Points on a hilly landscape, in no order, each with its height.
A ball rolls from a point to the lowest of its 2 nearest points, and stops where none of them is lower. Distance is the straight distance between rows; heights are no part of it.
<461>: [ 53  20   6  22  -4  -3  -7   1  18  28  -2 -10 -48  25  72  23  30  -5
  55  16 -18  12]  height 166
<121>: [ -9  23  41  49  19 -18 -33  -4  39  13  14  12 -25 -35  59  23   1 -45
  73  -6  14   3]  height 517
<29>: [-16  13  -7  22  40 -17 -21  23   3  24  -5   4 -27  52   0  38 -22  26
  60 -26 -27  -7]  height 518
<967>: [ 17  66 -50 -21 -22  28   1  40  23 -16 -15   7 -17  36  -1  16  14   9
 -16  30 -38   4]  height 593
<172>: [ -2  34  17  49  -4  53 -20  28  44 -13   2  11  26 -67  40  29  14 -26
 -29  43  34   9]  height 333
<445>: [-12   2  34  55  17  -3 -20 -15  49  -9 -37  14   1 -52 -15 -14 -37 -54
  29 -16  23   2]  height 147
<1003>: [ 21   0  49 -36 -23 -57  27 -25  22  23 -22   7 -42   9 -28 -37 -20 -35
   7  -4  11 -14]  height 41
<803>: [ 27  39   9 -12  16 -54 -39  21  26  28 -12  15 -51  57  29   8  27 -17
  43  20  30 -28]  height 519
<961>: [ -3  56 -30 -39  -6   3   1   8  17   4  21  22 -38  55 -17  17   1  26
  -7  21 -60  26]  height 582
<76>: [-51 -26  20  -6  13  45  33 -27 -27 -39  20  -5  43 -56  15 -19  -1 -19
 -40 -45  39  48]  height 185
<135>: [-14  16  61 -10 -26 -41  22   3  39  19 -24  11 -19  17  26   7 -11 -53
  18   3  35   1]  height 72
<987>: [ -4  19  52  42  25   9 -14   2  15 -19 -27   1  39 -86  57  27  -8 -45
 -31  12  41  29]  height 389
<521>: [ 22  37 -23 -20  34  48  36  -3 -27 -12   7 -21  19  15  58  35  29 -20
 -16   6 -27  20]  height 129
<268>: [  4 -56  -7 -24  28 -49   8 -50  -3   5 -31 -20  -7   9 -27 -59 -38 -13
  16 -42 -26  15]  height 320
<232>: [-18  27  43  45  45 -12 -40  29  36   1 -39  20  16 -45  64  46  18 -59
  -3  -9  36  26]  height 448
<350>: [-29   5  15  20  33  -4  10   8 -30 -27  -7 -17  36 -30  62  38   8  -4
 -24 -28 -23  51]  height 100
<921>: [-14  32   5  24  43 -52 -51  17  18   5 -18  17 -35  53  19  33  -1 -24
  54 -19  -9   3]  height 508
<164>: [-74  49  66   2  35 -39  41 -24  10 -17  -9  14  22 -55   6  14 -19 -49
  26 -33 -19  53]  height 614
<553>: [-20 -10 -24  23  13  23  -2  14 -18 -37 -12 -25  14  19  22  28  -9  27
 -23 -39 -38  53]  height 137
<914>: [-23  48   3   8  -2 -18 -10  37   9 -23   2 -14 -18  30  59  49  22  13
  22  38 -37  38]  height 197
<696>: [ -9 -44 -16 -18  23   4  22 -65 -24 -11  13 -11 -11 -14 -45 -58 -30   3
   9 -52 -16  10]  height 299
<702>: [-10  -4  -8 -29   0  44  33  23  -9   4  28 -41  33   1  33  17  -2   1
 -14  32  35 -33]  height 149
<632>: [ 35   6 -10  -4 -47  -2  -6  22  13 -16  -2 -14  -8  19   8 -27  20   3
  -4  73   2 -32]  height 70
<86>: [  2 -11 -36 -15 -37  73  40  -1   9   2  19 -21  -3 -34 -23 -32 -16  20
 -25 -40  46  -5]  height 125
<871>: [ 49  -5 -45 -53 -32  -2   7  15 -15   6  26 -21  -3  10 -18 -42  35  52
 -20  72 -22 -37]  height 89
<375>: [-15  12  26  17  29  -1   6   3 -11 -40  11 -50   6 -27  56   6   0 -15
  -5  18 -34  25]  height 38
<399>: [-34 -12  18   7  39 -17  16 -21 -14   5 -17 -14  31 -42  32  63  -3 -29
 -34 -73 -10  57]  height 172
<382>: [ 39 -25 -13  22 -43  24 -28  18 -17 -16 -10  -3  30  28   8   6  36  10
 -17  56 -12   3]  height 95
<880>: [-22  -2 -13 -32 -44  54  40  13  22   3  35 -18  36 -20  -3 -10 -17  -6
 -36   1  46  -1]  height 155
<280>: [  6  -5 -42 -49  -9  12 -13  17 -16  22  30 -36  -1  41   6  21  27  46
  11  64 -21 -39]  height 110
<130>: [ 22 -25 -30  35 -53   7 -26  -7 -10  20  20  27 -22 -22 -60 -21  11  51
  -1  -6 -12 -14]  height 131
<630>: [-34 -10  55  30  55   6  11 -40  21 -24 -20 -16  22 -69  19 -25 -31 -66
  14  -5   2  14]  height 94
<422>: [ 35  41   2 -60  -2 -57 -16  34  30  42  -6  20 -56  57   5   5  36  28
  16  17  37 -55]  height 525
<771>: [-16  41  30  19  60 -43 -37  22   9 -24 -41 -26  -6  14 111  40  25 -21
  57 -10  -4  35]  height 685
<171>: [-47  -9   9 -12  59 -53  17 -24   3  28 -12 -20  14 -27  36  54 -18 -38
  18 -57 -36  59]  height 241
<1001>: [  0 -40  36 -26  32 -51  18 -12 -21 -11 -43 -25   4  58   3   4 -14 -16
   1  10 -21  -7]  height 347
<89>: [ -6  40 -21 -49 -32  30  12  38   7  30  31  38  30  11 -49   3  15  -7
  -7  58  17 -40]  height 537
<88>: [-23 -18  17  -2  43 -36  32 -42   3  16  -7 -44 -20 -18  28   7 -28 -42
  34 -32 -38  28]  height 193
<286>: [-25  24 -42 -39 -14  26  26 -13 -19  -4  48  23 -15  23 -41 -11 -10  37
 -15  -3 -37  15]  height 569
<932>: [-17  12  31  -9  10  21  64 -28 -16  10   2  24   8   1 -50  -8 -44  -9
  15 -36  16 -18]  height 581
<662>: [-38 -12   3 -17   1 -24  -9   3   9  37   2  10 -18  23 -19  46 -12 -22
 -10 -31   4  -4]  height 386
<703>: [ -2   5  -6  -3 -37   0   2   6  -2  18  31 -13 -17   0  35  43  21   8
   8  29 -44  48]  height 244
<120>: [ 49 -31 -20 -16  -5  28  -7   5  -1   5 -16 -29   9 -22   1 -26 -11   9
 -50  -3  52 -51]  height 114
<93>: [ -8   2 -18 -10 -59  -2   1  30  29  53  35  -5 -11 -13  56  58  27  -6
   0  47   3  16]  height 293
<469>: [-57  37  57 -15  12  -1  54 -39  13 -18  -6  12 -13 -29 -14 -12 -38 -52
  10 -23   3   8]  height 594
<70>: [ -43  -18   73   33   46  -10    2   -9    7  -18  -26    9   72 -108
   18    6  -13  -17  -19  -12   28   60]  height 462
<854>: [  5 -29 -49 -16  -8   8 -30  -8 -37 -23  45  24  17 -11 -77 -79  23  61
 -30 -24  39 -59]  height 553
<340>: [ 37   2 -10 -23   2 -51 -12   1 -12   2   2 -10 -32   5 -34 -41   6  67
   2   3  -8 -68]  height 544
<999>: [-34  -8   5  43 -12  35   0  -4  -9 -16   7  27  23 -11 -23  11 -12 -22
 -22 -27   8  18]  height 220
<904>: [ 30  16 -10  23  30  30  16  -5 -23  -6 -23 -10   5  29  25  33   6  -7
  -2 -14 -45  20]  height 83
<196>: [-52  58  44   6  18 -26  11  21   8 -14   2  24  -5 -12  29  44   1 -39
  29 -23 -13  35]  height 637
<463>: [ 13   2 -23 -32 -13 -33 -10  -9 -21   2  33  36 -11  -2 -85 -47  28  64
 -20   9  -1 -70]  height 547
<766>: [  1  33 -61 -13  -4  50   4  30  -9 -56  10 -21  19  31   5 -14  11  11
 -48   8 -22  15]  height 605
<787>: [  1  18 -55 -30 -46  47  15   8 -11  19  42  46  39  14 -63 -32  26   2
 -28  31   7 -14]  height 546
<374>: [-40 -38  36  64  32  32   3  -9   7 -33 -12 -12  64 -95  10 -17 -36 -12
  -6 -26  40  54]  height 513
<310>: [-35 -41  14  34  -2  31 -27 -32  -4 -15 -12  39  31 -42 -54 -14 -10 -54
 -24 -24  44  10]  height 183
<669>: [ -3  40  34  36 -18  17   3  26  10  -9   0  19  28 -12  47  44  35 -32
   8  52   7  11]  height 290
<852>: [ 36 -26  -9   4 -35 -24  18   7 -15 -39 -17  18  12  10 -62 -69 -15  57
  -7 -19   8 -18]  height 566
<1000>: [ -7  -8  15  14  13 -18  10 -13   2  -3  11 -24  -9 -19  15  -3 -31 -15
  31   0 -25  -2]  height 169
<615>: [-37 -42   0   1 -17 -34 -33 -31 -15  26  15  29 -17 -31 -79 -23 -20  -4
  -1 -14  19 -34]  height 414
<693>: [ 45   8  29 -15 -35 -10  25  -3   9 -18 -20   2 -12  16 -15 -45 -16  -6
 -12  29  16 -48]  height 57
<846>: [ 36 -49 -27 -32 -13  -3  14 -34 -49  22  22  11 -14  36 -40 -33   0  68
 -20 -14 -34   7]  height 195
<233>: [  8 -49 -39  20 -35  14   3 -25 -28  31  23  29 -12  15 -52   9  -2  44
   0 -43 -16  18]  height 158
<537>: [ 37 -26 -64  10 -38  37 -36  11  -4  27  28   0  -2 -14 -39 -12  25  55
 -24   4  16 -36]  height 115
<35>: [ 77   7 -16   7  -8  21   4 -20  -3  33 -10   1 -22  16  22  18   9  -6
  16   7 -26  -9]  height 127
<839>: [-16 -39 -11   2   7  68  24 -15 -31 -51  32  -6  43   5   2 -46  -7   4
 -22 -39  31  21]  height 232
<695>: [ 39 -10 -40   7 -31 -11 -53  17  -6   0 -38  -4 -17  47 -12  19  28  42
 -13  34 -24  11]  height 128
<191>: [ 33  18 -24 -11 -35 -24 -38  54  13  17 -44 -20 -12  59  15  22  39  53
  20  46   5 -21]  height 152
<802>: [-12  -3  15  19 -38  13 -10   3  12  12  24  27   7 -14  -3  14   9 -35
 -13  36  15  -2]  height 254
<141>: [  9  48 -14  -4 -20  -7 -12  44  13  -4   7  -6 -23  57  38  17  31  41
  60  65 -26  -6]  height 170
<369>: [ 31 -36 -24  24 -32  33 -32  15 -13 -15 -26  21  37  32 -15 -10  20  -5
 -59  28  30 -10]  height 122
<974>: [-44 -34  18   4  39  31  17 -53 -27 -24  20 -30  16 -53  11 -29 -15 -45
 -18 -27   0  23]  height 145
<889>: [-16 -43  -2   9  23  15  38 -20 -27 -47  -4 -12  33  18 -17 -50 -28  -5
  -4 -58 -18  43]  height 268
<240>: [ 15 -25  24   3   0  27   3 -13  19  14 -14  -4   9 -40 -18 -24 -36 -28
 -27 -16  70 -48]  height 133
<22>: [-30 -10  19 -24  10 -36  -2  -7 -29   5  -7 -11  -2  29  19  47   4 -39
 -31  13 -13  20]  height 365
<414>: [ 41 -41 -26   6 -35 -10 -28  -7   0 -29   3  17  15 -23 -58 -84  17  67
 -28 -38  34 -34]  height 560
<924>: [ 28   0 -11 -35   4 -17  18  15  -5   4  -5 -32 -40  34   6 -11 -20  54
  11  -2 -22 -18]  height 538
<57>: [  6 -28  35  42   5  12 -12 -30  18  -3 -28  24  14 -35 -56 -31 -32 -57
  14  -4  42 -36]  height 151
<534>: [  9 -16 -34 -11  14   2   1  10 -21  24   7 -16 -37  44   3  31 -20  62
  29 -11 -46  12]  height 529
<318>: [ 12   2   9  -1 -22  18  45   4 -20   4   7  40  10  29 -67 -27  -7  33
  10  -3   9 -19]  height 573
<876>: [ 15  18 -44 -15 -25  52  29 -26  -6  -2  54   0  -7 -16 -36 -21  11  -3
 -15  26 -12 -23]  height 557
<194>: [-13  13  30  58  27 -28 -58  23  34  12 -23  25  -6  12  34  39  14 -49
  40   0  11   7]  height 491
<808>: [ 43 -32 -67 -32 -19  52 -12  -3  -4   7  22 -18   6 -15 -15 -39  13  39
 -46 -28  35 -21]  height 82
<359>: [ -6  14   6 -49  -2  12  24  17  -8  14  30 -45   2  34  48  10   9   5
  12  61  -5 -32]  height 132
<817>: [ 16 -60   2  56  -4  -9 -49   9   5 -20 -57 -38  -7 -22  22  -7 -16  -5
 -18   6   8  11]  height 175
<984>: [-31  -8  25  -9  -4 -35  -9 -30   2  46   1  50 -28  11 -61  28 -22 -27
  27 -25   9 -23]  height 401
<522>: [ 12 -40 -11  37  -9  -8 -34  -7   1  -2  -4 -18 -22 -13 -14 -13 -20  16
   8 -14  -3 -15]  height 150
<152>: [ 34 -42   5  -8  23 -36  -1 -11  -7 -14 -56 -29   6  40 -22 -34 -27   3
 -17 -25 -25 -11]  height 336
<865>: [ 51  47 -39 -44   5 -37 -18  27  15  36  15  17 -50  45  -7   1  30  87
  30  26 -21 -49]  height 532
<989>: [-26  52  38  23  58 -51   1   0  -2  -9 -15  17  -5 -12  63  48  25 -20
  44 -29 -42  56]  height 659
<106>: [ -8  46 -10 -50 -18 -17   4  38  20  39  22  24 -20  35 -22  13   8  21
  15  41  20 -49]  height 531

Call two points neighbours if one is among the 2 nearest of the other. Go from one point of each pair to the other, from neighbour to neighbour, staying as low as possible. Name the highest point that can't be avoided.
<904> / <522> -> <1000>
<808> / <630> -> <57>
<808> / <1003> -> <369>

For each start below, name the point where the ball stops.
<662> -> <630>
<164> -> <194>
<967> -> <194>
<854> -> <194>
<702> -> <1003>
<703> -> <1003>
